Each row is a point on a landscape with many valleys, with its height.
A ball rolls from a point to the lowest of its 3 nearest points, and stops where none of them is lower. Distance is the straight distance between rows; heights are no part of it.
pesip height 1.90: -20 85 11 11 -29 -6 19 -58 13 46 -1 -60 -1 15 26 17 12 -1 36 -41 -9 17 1
 -23
sofo height 4.99: 36 -17 10 8 8 -10 -3 16 33 -5 23 21 23 -46 18 0 -13 21 -52 50 7 -28 34
 -4
rane height 3.24: -12 -24 -25 21 2 -23 -31 -27 50 -25 -15 -44 -9 53 10 24 -20 -27 -13 -86
 3 11 -2 -7
danip height 2.19: -16 72 22 1 -19 20 31 -36 -21 27 -2 -53 -3 26 17 16 42 -11 35 -50 -3 20
 -11 -15
Zodag height 1.89: -31 -27 -16 -18 -23 1 -12 25 31 -21 25 21 -6 -72 -27 -30 -2 31 -37 26 2
 -20 15 12
Zega height 5.49: 26 17 -6 10 17 2 -1 7 13 -24 -5 15 1 22 14 30 41 -5 -19 42 -1 -4 10 5
Vatan height 0.56: -45 -18 -6 -23 -42 29 11 -21 -20 31 -7 31 -30 -67 -50 -20 21 31 12 20 8
 34 -26 20
zotos height 2.17: -14 -41 0 -13 28 5 -12 5 15 1 5 -9 -20 66 -14 -4 16 -29 41 -72 -6 38 -6
 12
dap height 3.61: -14 22 2 11 -4 39 24 -37 -32 6 -8 21 7 -28 -26 18 62 40 31 38 -7 31 -20
 12
dufi height 5.62: 4 -14 -16 14 25 -21 2 39 -59 -25 -28 10 35 30 -3 -2 -27 -15 2 79 -18 -64
 -20 34
Bibi height 5.14: 37 -10 -21 11 8 -18 -13 10 37 -29 -28 -21 -9 61 25 22 -8 -33 -47 -44 26
 -6 1 -22
kep height 5.29: 10 -19 2 -7 31 9 -16 35 -1 -27 -5 3 -12 60 -1 10 31 -41 6 -27 -1 7 -13
 11
lif height 2.24: 13 35 23 -27 -6 6 10 -25 44 4 60 -10 -33 -60 -11 7 19 30 4 -27 -9 17 10
 -37
bizis height 1.81: -31 -31 -19 -13 -23 -3 -6 20 9 4 12 34 -14 -61 -43 -37 -3 31 -14 46 14
 -11 19 24
fura height 1.55: 5 -53 4 -4 46 -2 -14 3 20 14 9 16 -10 82 -22 -9 -9 -9 66 -49 -1 63 -12 4
gozir height 5.44: 67 7 -3 20 17 -11 -20 21 12 -7 -20 18 18 22 52 18 -24 -18 -68 19 22 -26
 17 -22
mufun height 5.56: 2 -20 3 8 30 -5 -24 47 -63 -33 -28 11 34 24 28 -1 -47 -38 -11 59 -15 -57
 -27 22
gamez height 1.98: -20 -43 -32 -2 -19 -20 5 51 -3 4 16 17 20 -72 -19 -36 -56 17 -52 18 8
 -56 35 12
Melim height 5.35: 5 -35 18 -19 41 13 -28 46 -8 -20 0 20 -18 64 -9 -6 22 -40 24 -16 -16 34
 -15 17
sakan height 2.47: -15 36 12 -12 4 25 16 -13 -22 8 -2 -39 -12 47 9 27 55 -25 32 -59 -5 14
 -6 0
kupap height 2.31: -20 -2 -8 -7 17 10 -1 -4 6 -7 0 -35 -19 60 -3 15 30 -29 29 -73 -3 18 -4
 5
fifo height 1.56: -15 18 -28 13 -10 -17 -9 -44 48 -5 -14 -59 -24 40 20 39 3 -26 0 -57 2 6
 9 -18
Tem height 3.45: 22 4 5 -8 3 6 6 -8 52 -10 46 17 -14 -42 -2 16 25 32 -19 20 3 6 25 -9
Tebas height 2.09: 35 -59 21 0 36 -6 -29 34 15 -27 0 33 3 66 -3 -32 -41 -22 23 -41 21 37
 -10 -14
Razi height 4.42: 9 -21 -34 22 8 -28 14 22 -23 9 -7 29 26 -14 -16 -14 -38 22 0 86 5 -48 24
 19
Femus height 3.36: -3 86 39 17 -28 21 50 -49 -26 50 7 -34 10 -6 28 -2 28 13 47 -24 -4 28
 -34 -35
rusu height 3.98: 11 -29 -10 10 0 -9 -5 20 26 -4 24 29 16 -54 -7 -11 -12 32 -33 61 7 -23
 33 12
maka height 3.44: 5 70 35 10 -21 30 45 -45 -26 50 22 -2 1 -27 12 5 33 25 39 -14 -10 40 -29
 -36
zimo height 2.16: -35 -30 -37 -34 -43 -10 17 42 -17 12 -10 32 -26 -48 -54 -55 -17 6 -7 33
 24 -23 23 32
Gorez height 1.14: 11 -36 -19 17 7 -28 8 28 -16 30 8 31 34 -52 5 -19 -63 21 -31 54 4 -55 31
 9
Mupif height 2.46: -19 -14 13 -19 28 30 1 6 -17 5 5 -16 -22 62 -6 15 43 -29 42 -59 -9 38
 -10 16
Bap height 2.45: -48 4 -16 3 3 -6 -21 -29 16 5 12 -53 -4 48 4 8 2 -27 28 -93 -18 22 3 6
Tekub height 5.58: 27 -7 -5 15 32 -9 -21 16 -79 8 -37 9 46 2 40 27 -76 -15 -26 47 -6 -69
 -17 -4
Kuvez height 4.08: 40 21 0 7 15 -8 12 -5 47 -21 13 10 -11 11 18 34 30 -2 -22 25 11 -3 25
 -12
kel height 5.32: 9 -26 13 -3 35 8 -28 50 -18 -40 -4 17 -3 54 6 -6 15 -45 -10 8 -6 -2 -15
 19
Dugu height 5.51: 34 -33 31 -2 36 21 -50 59 -59 -31 -15 23 30 34 37 -19 -72 -41 -22 -11 2
 -15 -10 -14
Mapes height 2.41: -6 -54 -6 2 25 -17 -29 -8 44 -18 1 -13 2 60 -9 0 -24 -16 23 -81 4 29 -13
 1
lam height 3.75: 6 85 57 22 -41 -13 44 -36 9 74 1 -51 31 -20 50 -54 -10 23 36 -22 -14 38
 -41 -42
sune height 4.86: -34 -5 5 -25 -26 19 -14 -11 14 5 27 27 -26 -78 -38 -9 25 38 -8 10 -9 26
 -12 10
rako height 2.40: -51 -10 -36 -32 -54 -8 -15 35 13 -33 -1 12 -15 -76 -29 -34 -11 12 -54 10
 11 -40 5 13
katut height 2.57: -30 37 -13 27 -20 -31 -19 -76 56 9 -1 -67 -20 17 37 40 -18 -23 2 -50 -15
 8 24 -22
Livo height 3.47: 34 18 15 -18 -6 -5 12 -20 67 -3 47 -15 -32 -37 3 26 11 23 -11 -9 4 2 29
 -26
Gigol height 4.09: -5 16 1 0 -7 27 7 -33 -2 4 12 32 -7 -38 -27 14 49 44 17 41 -5 31 -5 8
seb height 5.77: -6 -7 -12 14 11 -10 2 21 -37 -31 -26 15 31 22 -26 -7 21 5 8 84 -12 -32
 -7 41
kulud height 3.48: 3 64 49 -5 -29 14 36 -42 -9 61 35 -8 -5 -60 11 -26 10 28 31 -33 -21 44
 -35 -50
zugof height 2.21: 13 -37 -4 6 -2 -12 -10 37 9 1 24 17 36 -76 5 -24 -43 30 -69 25 -3 -46 38
 4
kamid height 2.88: -37 -14 -24 14 8 -14 -30 -42 42 -18 5 -51 -6 49 9 16 -10 -23 15 -91 -20
 19 -1 3
dited height 3.46: -35 9 22 -23 -28 34 7 -28 -16 23 33 23 -29 -86 -29 -11 21 32 7 -6 -12 49
 -38 -8
vamaf height 2.07: 18 -61 8 15 40 -17 -22 -22 46 1 4 19 15 74 -13 -6 -47 -1 63 -46 18 53
 -11 4
Vugi height 3.50: 3 44 19 2 -7 33 25 -40 -20 17 13 15 -9 -29 -9 24 59 33 27 10 -3 37 -19
 -14
zev height 1.75: -11 -35 -34 3 -7 -27 19 40 -17 15 8 33 11 -49 -26 -42 -51 26 -8 59 13
 -42 31 14
nubop height 3.65: -8 37 24 2 -2 43 34 -35 -43 -2 -4 -4 -2 1 -3 36 75 14 32 2 -12 20 -17 7
Vis height 1.69: -1 84 36 -8 -29 -10 30 -57 25 61 25 -46 -8 -20 20 -3 3 19 39 -35 -15 20
 -4 -44
Zizad height 4.68: -10 2 -18 19 1 3 11 -6 -12 -9 -16 35 10 -10 -32 -2 35 39 12 78 -1 -3 3
 28
Bozap height 2.32: -30 41 -16 6 -2 -2 -1 -44 22 3 -3 -53 -20 47 15 32 21 -23 23 -66 -7 5 7
 -3
dulug height 5.50: 35 -5 7 12 31 1 -33 38 -52 -20 -31 15 37 22 54 11 -41 -37 -48 32 6 -40
 -9 -10
Gutef height 4.76: 44 7 -19 13 1 -18 4 -14 59 -9 -15 -30 -18 36 36 39 0 -21 -35 -25 21 -4
 18 -28
Tira height 4.15: -60 -10 1 -39 -49 23 -9 -19 -18 19 4 14 -36 -91 -44 -21 17 13 -12 0 -1
 30 -47 19
sugun height 5.39: 32 -10 4 11 31 -5 -25 43 -16 -40 -18 13 13 46 32 8 0 -37 -41 20 5 -24 -2
 3
ribuz height 2.89: -13 -28 31 -24 33 45 10 22 -38 6 4 3 -25 54 -10 10 53 -34 47 -26 -21 51
 -9 30
Kig height 5.64: 28 -18 -34 24 29 -26 37 20 -72 20 -27 27 33 -8 4 12 -95 7 11 66 -8 -70
 -8 -3
Lar height 3.18: -2 12 -22 21 -13 -29 -16 -62 72 -4 -18 -62 -24 20 33 48 -21 -27 -23 -51
 4 12 24 -23
dov height 5.34: -2 -12 17 -14 29 16 -13 27 -27 -40 -11 9 -2 45 -5 16 58 -26 8 23 -18 4
 -9 36
mana height 7.57: 9 -5 -52 8 -8 -29 44 23 -61 -1 -33 34 13 6 -56 -42 -17 28 31 85 -7 -25
 12 26
fer height 1.44: -40 -19 -25 -66 -66 5 24 14 -28 21 -33 18 -45 -55 -58 -42 14 -3 -2 14 27
 -10 -21 39
benuz height 0.94: 11 1 1 -2 0 9 -2 -10 30 -8 27 26 -6 -40 -8 12 30 32 -10 49 5 9 19 4
mab height 5.23: 24 -25 -6 0 21 -9 -18 32 11 -43 -17 -9 -3 58 20 6 3 -42 -27 -41 16 -4 -7
 -11
rom height 6.54: 7 -5 -17 31 18 -13 2 16 -15 -16 -10 26 28 0 -6 1 9 18 -8 90 0 -35 6 24
numid height 2.65: -30 49 35 2 -10 37 36 -21 -51 27 -3 -46 7 32 22 7 49 -22 51 -57 -6 22
 -20 -1
Bofe height 5.90: 11 -1 -2 12 22 -6 -16 17 -21 -37 -15 16 21 27 4 15 25 -16 -13 67 -3 -27
 -1 25
mig height 2.43: 0 -27 -16 2 -23 -4 -18 41 16 -26 16 0 30 -87 4 -23 -34 30 -93 -10 -9 -51
 31 -8
rikeb height 4.63: -9 -24 -44 1 -13 -24 31 30 -33 16 -11 43 -6 -23 -46 -49 -33 27 14 66 9
 -25 33 21
Kebo height 2.64: -25 92 40 16 -43 1 23 -52 -9 55 -17 -69 21 14 37 -15 9 -3 42 -40 -10 23
 -15 -23
fovep height 5.57: -16 -23 -41 -3 -26 -8 30 19 -30 17 -25 43 -16 -22 -61 -48 -2 31 22 68 14
 -2 21 27
Pab height 1.13: 41 -66 33 9 24 -19 -34 -6 40 -22 -13 21 31 65 -9 -27 -73 -1 37 -46 38 33
 -9 -15
zad height 1.57: 10 64 20 -10 -7 11 25 -46 26 27 34 -15 -23 -25 0 21 30 23 28 -12 -4 24 5
 -35
lufal height 2.08: -25 71 13 8 -28 -33 -6 -72 51 45 10 -71 -13 -3 30 24 -10 -3 31 -38 -15
 11 21 -29
fusa height 5.54: 7 -17 12 7 33 5 -35 51 -78 -24 -28 14 38 19 38 10 -67 -42 -19 42 -11 -57
 -25 11
lezo height 2.50: -22 -27 16 -11 32 28 7 -5 -10 39 8 -13 -14 68 -9 -3 21 -17 69 -69 -19 63
 -1 16
kadi height 2.13: -61 8 -21 -55 -61 4 -6 -13 -20 4 -26 1 -41 -82 -44 -11 21 -4 -35 -4 2 -2
 -60 20
Feb height 5.48: 49 -14 8 8 22 0 -40 45 -29 -35 -25 9 24 44 44 -3 -34 -41 -57 -18 18 -22
 -4 -22
gofod height 3.19: -41 -9 -40 -6 -46 -10 -13 46 9 -31 -7 4 -1 -82 -13 -26 -30 12 -82 -1 5
 -52 19 -3
puzek height 1.72: 17 46 -1 -2 2 13 21 -32 20 -1 13 -6 -23 17 7 39 56 4 13 0 0 12 3 -14
mife height 5.25: 53 -15 11 18 20 -16 -13 18 3 17 7 21 35 -30 45 11 -40 10 -62 51 9 -40 27
 -6
Voni height 3.76: -16 -4 4 4 -2 27 20 -15 -42 -19 -30 14 21 5 -36 15 67 21 26 53 -20 1 -17
 45
Pemop height 1.24: 10 -10 6 -19 -11 9 -8 8 55 -30 52 10 -16 -72 -8 -5 11 31 -39 4 -6 -5 22
 -14
sutut height 1.96: 55 -57 37 5 26 1 -35 38 4 -20 -12 24 27 58 8 -42 -80 -16 5 -47 37 23 2
 -26
pido height 4.79: 55 -1 6 -5 -2 -26 12 -19 84 2 13 -38 -27 -11 31 40 -9 1 -28 -16 20 -6 36
 -31

Call two points neighbours if one is among the 3 nearest of the other. Go from one point of each pair to the other, from neighbour to neighbour, staying as low as possible. Name the highest point that can't be avoided.
zad / Vatan => Tem
zad / fifo => sakan
bizis / Vatan => zimo
Gorez / bizis => gofod
fura / Pab => vamaf
fura / fifo => Bozap

For each start below, name the point where the ball stops.
dufi => fifo
Dugu => fifo
fusa => fifo
dov => fifo
